Points, in no order, along strands that fork, close into loops and pass close to each other.
Points whose rows are less than 79.8 apart are linked; no others are. Some points are linked to none.
nuper: [-17 -21   4   1 -25 -14  48  18 -13  11  27  46  44   0  24  53 -16   1
  35 -43  20 -18  17]
suzav: [-23  12 -10  26   8 -13  -2 -10  31 -45 -14 -35 -35  12 -26 -25   2  10
 -39  13   8  43 -14]
moru: [-28  51 -17  14  37   9 -16  -7  20  -4   1 -20  -4   8  -8 -32   1  -3
 -13  35 -18 -15 -33]
Nif: [ 16  -2   0   9 -23  22  41  25  -4  -6  -2  -8 -10   9 -13   3   7 -15
  13 -38 -28 -13  20]
mib: [ -6   9  27   9  12  12  -8  26  26   9  19 -16  27 -21   0   3  -6 -23
   7  11 -16   5   4]
vuna: [-15  31 -13 -12  49 -18 -32   3  15 -12 -53  -9 -22 -18  -9 -46  20  18
  -7  20  25 -14 -38]
lotog: [ 10 -37  12  -7 -30 -12 -27 -10 -20  -5  50  45  18  -8 -13 -21 -14  21
 -36  -3  10  -3  -5]
tegam: [ 17  -4   7 -22  29  28 -27 -22  -3   7  11  12 -16   6 -21 -18  29   6
 -13  16 -15 -27   1]
Kife: [  1 -13   2  -4 -12  -4  44  33  -1   6  -1  15  31   5  38  35 -20 -13
  53 -33  11 -27  25]
Mar: [-29   5   7 -13  27  -1 -22  -2   1   1 -37 -21 -42 -27   5 -48  20  11
 -28  37   8   5 -32]
Dip: [ 12   4  -1 -19  -3  27   3  -1  -4 -22  20  11  34  18  19  17  24 -17
  21 -32  10   0  30]
Kolu: [-20   7  21 -12  22 -21 -35  -7  12  25 -20  26 -10   0 -31 -35  21  28
 -19  18  -6 -45 -43]
mos: [ 22   3   6 -21  -3   5 -40  14   2  12  24  17   4  -6   6  13 -17  24
 -12  19 -22 -15 -23]
bagep: [ 34  -4  17  -7 -19  12  11  21 -19  -4  12  14 -19  18  -5 -22  -5  -9
  -2 -21 -16 -21  19]
feken: [  0  30 -17  -4  -2  19 -14   4 -17  -8  15  -4  14  20  14  36  20 -22
  39 -23  10   5  11]
Kovi: [-30  32 -45  22  -1   5  -7 -13  -8  20 -26   7   3  36  13   9  23  -4
   6 -19  -2  10 -34]
zibe: [ 51  -3  62 -14  -7  11  -1   5  14  -2   1  17  -7  -4 -14   6 -10   6
  16  24  15   7  21]
sevu: [  7 -13  -4 -11   8  33 -13 -17   3  -1 -12  -3  -9  -2  -6  -6  44  16
   0 -11 -24  -9  -4]
kur: [ 18  10  22 -19 -20 -28 -30  -1   2  16  -3   5 -22 -22   0   4  21 -25
 -16  67 -12 -31   0]
dutat: [ 25 -23  37 -52 -32 -37 -14 -19  -5   3  26  34 -25 -14   0  23  -1  21
 -31  38  -1 -33 -16]
rusil: [ 31 -25   4  -5 -11   3 -12  25  44  -3  -1  -4   6  13   7   8 -11 -24
   4  10 -27   6  32]
tipog: [ -1   5  11 -36  -4 -40 -27 -17  15  22 -19  34  -4 -13 -17 -11  17  11
 -37  34  -6 -39 -56]
pama: [ 48 -12  30  -3 -18   1  -2  34   0   9  -3  -8 -30  -9 -21 -12 -11 -11
 -20   7  -6 -20   8]
mamum: [ 33  11  -1   0   0   7 -17  20   8 -26 -21 -41  -1  19  -1   8  -2  -4
   3  -8  -2  38  21]
tiv: [ -5 -22  -3  26 -11   5   7   4  41 -14  -5 -16 -10   5  -1 -13  -7 -24
  10  -5 -30  22  30]
ret: [ -6  13 -19 -10 -14 -17   5 -20 -23  -2  12 -19  14  18  -1  32  15 -48
  53 -32  17  22  12]
fazin: [-72  20 -55  19  22 -14  15 -30  -3  -6 -37 -27   1  10   4  13  24  -8
  -9 -25  15  39  -9]
Nagu: [  9  12  23  16   4  12   1  26  10  19  -7 -11  36 -16  19  16 -31  -6
  14  -1   1  14  35]
kat: [-19  17 -22  25  -9  29  14  -6 -42  10   4  39  22  18  -5  15  15 -24
  27  -7 -28 -13   1]
geli: [  5   7  17 -25   5 -22 -38 -25  17  16  -3  14   4  -8   0 -11  12 -14
 -23  57 -24 -23 -23]
mem: [ -8  29 -29   6   1   7  22  19  27 -18   9 -30  16   4  35   3 -17 -22
  28  -8  -7   5  20]
dema: [ 11 -33  13  16   3  -3  56   8   1 -26  -3  69  39   8  11  32 -28  28
  30 -23  47 -26  19]
Buz: [ 27 -31  30 -37 -35 -18 -24   9  -6  22  10  28 -15 -34   9   2 -16   8
 -22  30 -11 -30  17]
zubur: [-22  21 -39   4   3  -7  21 -23 -15  -2  -3 -30   5  19  -6  21  16 -45
  27  -9   5  49  -9]
muba: [ 16 -28  26 -14 -27   8 -33   5  11  -3  30  31  -6 -17   6  22 -14  25
  -7  25  -9 -16  18]
Fibo: [-17 -14 -21  20  -6  27  -7   7 -14  14  31  18  35  -3   6  43  36  -9
  -7 -36  -3  -9  -6]
terus: [ 14  -4 -24   0  27  15 -10 -31  -6  20  -9 -23   8   8   3 -48 -12  -4
 -22   2  -7   3  -9]
topiv: [ -8  16  -6  -5  38 -10 -18  -1   7   5 -41  -4 -18  -2 -20 -28  11  44
  -9   6   2 -45 -47]
mitos: [-35  16 -17  29  10   7  13   6 -14  -9   2 -40   0   9  -2 -14  23 -28
  15  -9  -7  53 -23]
dage: [-52   8 -59  24  10 -17  -9 -11   6 -11 -17 -42 -16  -4   8   1   5   4
 -12  -9   8  35  12]
rif: [ -1  14  -3   0  26 -14 -27 -27 -15  36  11  17  -2  28 -14 -32   4  18
 -13 -21   5 -20 -28]
buv: [  6  13   1  -7   5 -23 -35  -2  41  13 -18 -27 -42  14   8   0  -5   1
 -24  38 -11  29  -2]
kel: [-31   2 -49  40   2  -1  -5 -17 -12   0  -4 -41  12  -7   9   4 -13 -20
  23  -4   3  29  35]
Git: [ 39  -3  13  -4 -21  -5   5   8  27 -19  -2  23  15  21  14  30 -30   8
  13  -4 -18   3  30]
Toniz: [ -2   5   9   7   8   5  20  -3 -34  18  40  10  25  28 -14   3   7 -13
  -3 -48   5  -5  -3]
nanez: [ 14 -55  50  -8  -5 -23  34  14  31 -38  23  55  21 -12   2   9 -32  44
  13 -18  42 -25  34]
tuge: [  7  -4  23   2 -15  25  -2   2   0  -5  42  35  25 -14   2  33 -14  27
  -3 -34   8  -6  23]
gosag: [-76   7 -45  41  32 -18   0   1  22 -36 -30 -22  -4   8 -17 -38   6  15
 -24  -1  26  12 -39]
pev: [-29  29 -42  30  -2  34  22 -12 -23  28  -2  28  14  26  11   5  13  -6
  11  -4   2  -5 -14]
bulom: [-17   3  20  -9   6   9   4  10  18   6 -17 -51 -61 -22   1 -20   7   1
 -18   9  -1  28   8]
kor: [-14   6 -43  12  -1   6   1  -2 -21  28 -11 -11  35 -23   9  44  28 -21
   6 -37   4   6   4]
mulu: [-78  21 -52  19  16 -30  18 -23 -11 -31 -44 -22  -4   5  -2 -19  20  19
 -10 -18  32  39 -36]
vuro: [-22   0  19   7  11   2 -24   5   7 -19 -31 -48 -59 -33  -7 -38  23  -1
  -6  24   1  10  -9]
Rupu: [-21 -28  10  -2 -12 -32  74   5 -14 -16   0  48  55  13  11  52 -14 -10
  62 -31  28 -26  -1]
Zabul: [-10  35 -22  11  31  14 -12 -12  16  -4  10  -1  20   6 -16 -12  13  -5
 -19  21 -18  -9   5]
zepa: [ 23   7  27 -22 -34  -9 -11  -1  13   0 -22 -18 -35 -29   9 -41   0 -27
   1  28 -18 -14  24]
vin: [ 20 -35  41   9  -6 -17  55   7   9 -25  19  51  39  -2  -6   7 -18   8
  11 -40  30 -13  31]
fet: [ 16   5  17 -11   1   5 -27 -15   0  -2  -1 -37 -17 -18   6 -21 -17  11
   8  18 -14   3 -14]
dalo: [  3  12 -14 -24  -2   0   6  33   5 -12  17 -20   1  10  33 -21 -13 -20
 -10  -4 -14  20  10]
rak: [-15  31 -48  37  13   3  -4 -11  15  16 -37 -13  -8  15  10 -11   1   9
 -15   0   7  19 -35]
Lidi: [-23  -1 -19   9  26  25 -24  -9   8   9 -29 -21 -23   1   6 -13  39  16
  -8 -22 -13 -13 -34]
podab: [-25  -2 -32  38  20  19  31   1 -21  -9 -14 -40 -15  -4 -13 -24   3 -11
  -4   1   9  57  -6]
Semok: [ 19  10  13 -23   4  25   1 -21  15   9   9  11   1  10  17   8  -8  10
 -22  10 -30  -4  32]
Zunev: [ 10  11   0 -40  -2 -49 -15   0 -21   7 -21 -10 -34 -24   0 -16  34 -34
  -9  63  -4 -37  -7]
gunez: [ 11  -3   3  15 -22   2  32  -9 -44  17  10   1  25  11 -14  37  -1 -34
  53 -31  22   2   9]
Kifa: [ 20  10  10   0 -11 -18 -16  21   3   7 -22 -12 -29 -22  -7 -39  -8 -21
 -38  22 -13 -16   2]
gamob: [-26   1  -7  -2  30  -5 -24 -14  12  18 -17 -17 -39  28 -13 -36  27  -5
  -8  -7 -18 -15 -16]
zeten: [ 35 -23  15   5 -10   1   2  11 -23   5  26  17  15   9 -28  -4  -8  17
   4 -14 -26 -15  14]
rut: [-47  12 -32  27   5  16  21  -3 -22 -40 -22 -43 -26  11  -2 -10   8   5
  -9  -4  43  65 -11]
tol: [  3   4 -18  20  -9  26 -15   2   8  23  13 -19 -10  15  16   0 -13  -3
   8 -13   5   8  -9]
Perom: [ 28  -5  20 -29 -39 -43 -12  18   1   8 -32 -27 -57 -29  18  -9 -10 -15
   3  45  10 -17  12]
kip: [ -2  -2 -20 -16   4  12  14  12 -24  -2   6  -3  32  -4   8  15   4   3
   9 -15 -33  -9  -9]
zazu: [-27  19  -8   8   8 -22  -7  -2  29 -20 -36 -37 -66  10   2 -15  13  11
 -57  26  25  20  -9]
Tesul: [  7   7 -25   1  -8  -7  37  42   4 -17 -14  -3  30  -4  33  22 -17 -15
  40 -19  -1   8  18]
Zeki: [-29 -26  -8  -6 -33  -7  31  -8 -49   4  50  40  41 -14   4  67  -6  11
  17 -28  19   0   2]
mitu: [ 45 -13  64 -28 -13  -8   7  -4 -18  10   6  20 -15 -23  -6   3 -15 -19
   4  40  26 -15  21]
Tade: [  2  25  -6   4  19  14   2 -19 -35  17  -9 -31  -9   4  -2   5   1  19
 -13 -31 -19   8   5]
nof: [-16  27   0   6  10  13  13  14 -15  -3  -6 -48 -32  -7   1 -15   5   6
 -23 -24  -6  14  -2]
rakur: [ 22 -29   7 -30   0  31 -23 -27  -2   0  18  25  -9   1 -19   1  10  22
 -20  59  -9 -27 -21]
Dut: [ -3  11 -13   9   7   1 -12  -3  27 -28 -15 -39 -23  12  -4   0  -2   6
 -19  21  -5  53  12]
Givup: [-16   3 -20   9  14   5   0 -37  18   7 -22 -43 -22   3   5 -44 -15  12
 -23  29   8   7  -7]
sidi: [ 17  -8  25 -24   8 -13  14  37  22  -9   0 -30   6  -1  24 -32 -25  -5
  19  -9  -6  18  22]
pozif: [-18 -10 -33  33  -2   4  -4  13   3   7 -20 -29   1   5  -7   4   3 -24
  14  -9 -27  28  35]
nanis: [ 17 -47   3 -14 -22   3   0  -9 -35   4  35  42  14   0 -18 -16 -26  17
 -17   0  -7 -21  28]
nemi: [  4  -4   1  -9 -32  -1  34 -26 -35  12  28  29  41  -6  -1  61   0 -24
  36 -23  30  10  -9]
puzar: [ 43 -36  26 -17 -25  -5   0  27  -9  11  -3   6  -4 -50 -10   2 -12  -1
  -2  26 -10 -47   7]
Nebi: [-29  22 -37  25  32  -2  -1 -18  16   9 -48 -23 -20  13  -5 -45 -12  19
 -21  29  15  13 -36]
gubu: [ 10  18  27  12   8   7  31   8 -15   3   4 -17  22  -1  11   5 -12 -13
  40 -23  -5  31  28]
bukik: [  4 -33  12 -12 -27 -14   7   1  -5 -41  60  52   5 -31 -21   4 -20  44
 -19  -8   3 -12  -3]
zab: [ 26 -21  37 -25  -6  -7   9  41  17 -17 -10   9   6  -8   9 -25 -23  -8
  30  -4   4 -19  33]
Vabik: [ -8  18  14  -7  25 -14 -41 -24  34  25  -6   1  -9  10  10 -14  -2  -3
 -23  43 -19  15 -11]
fef: [  2  -9 -11 -25   8  21 -15  -8   8  18  28  30  -1   3 -10  10   3  39
 -24  39  -3 -23 -51]
veb: [ 11 -22 -16   0  -9  28 -12 -12 -22  -8  37  35  29   6  -9  34  11  16
  -2 -25  23  -7  -3]
mupi: [  3  23 -10  20  14   4  -3 -17 -31  19  17   8   3  32 -15   2  11  21
  -8 -25  -8 -15 -18]
gimag: [ 10 -47  37 -13 -39 -30  25  23  19 -29  48  67  -5 -21  -7   4 -38  38
   5  -4  26  -4  11]
fov: [ 35  12  53  11  -1  15   9   9   5 -17   6  -7   8  14  -8  -8 -13  -9
  32  -2  -2  26  15]
bitol: [ 36 -32  26 -10  -1   8   9  19  30 -21  -7  36  18   0  12  38  -6  18
  24  -8   1 -26  29]
Zek: [ 23  -7  19  25  -6   1  37   0   0  14   6   9  28  14  -7  32 -11  -3
  48 -32  -2  16  23]
Tif: [ 28 -39  39  -4 -18  10 -10  10  16 -21  27  41  23 -20   3  38 -18  24
  -1  -6  12 -11  14]
pemo: [-17  18 -27   0  -4   5   2 -22 -45  27 -20   7  17  -7  -7  49  32 -45
  11 -37   1  19 -23]
lam: [ 16  -1  -5   0  20   2 -20 -12  -7  32  -5  -8 -18  12  -4 -32 -18  13
 -35  10   6 -14 -38]
vov: [ -3  19  10  18  18   6 -22  -5  15   3  32  -3  34   6  -3  -7  -2 -13
 -11  14  -8   5 -18]

A fork is a point with three links, a tip a point with one. Leave the first point through the second and follow the links. Name the first fork or tip that comes.
nof; bulom: geli
dema; vin: bagep
tipog; Kolu: mupi
fazin; dage: Tif
mupi; rif: kat

A piece is all that can be reached along the links. How many separate loops has the piece of each point below (a circle has one, a figure eight two, a Y none), and how many tips (points with one link)?
Zek: loops 0, tips 6
pemo: loops 0, tips 7
kur: loops 0, tips 5
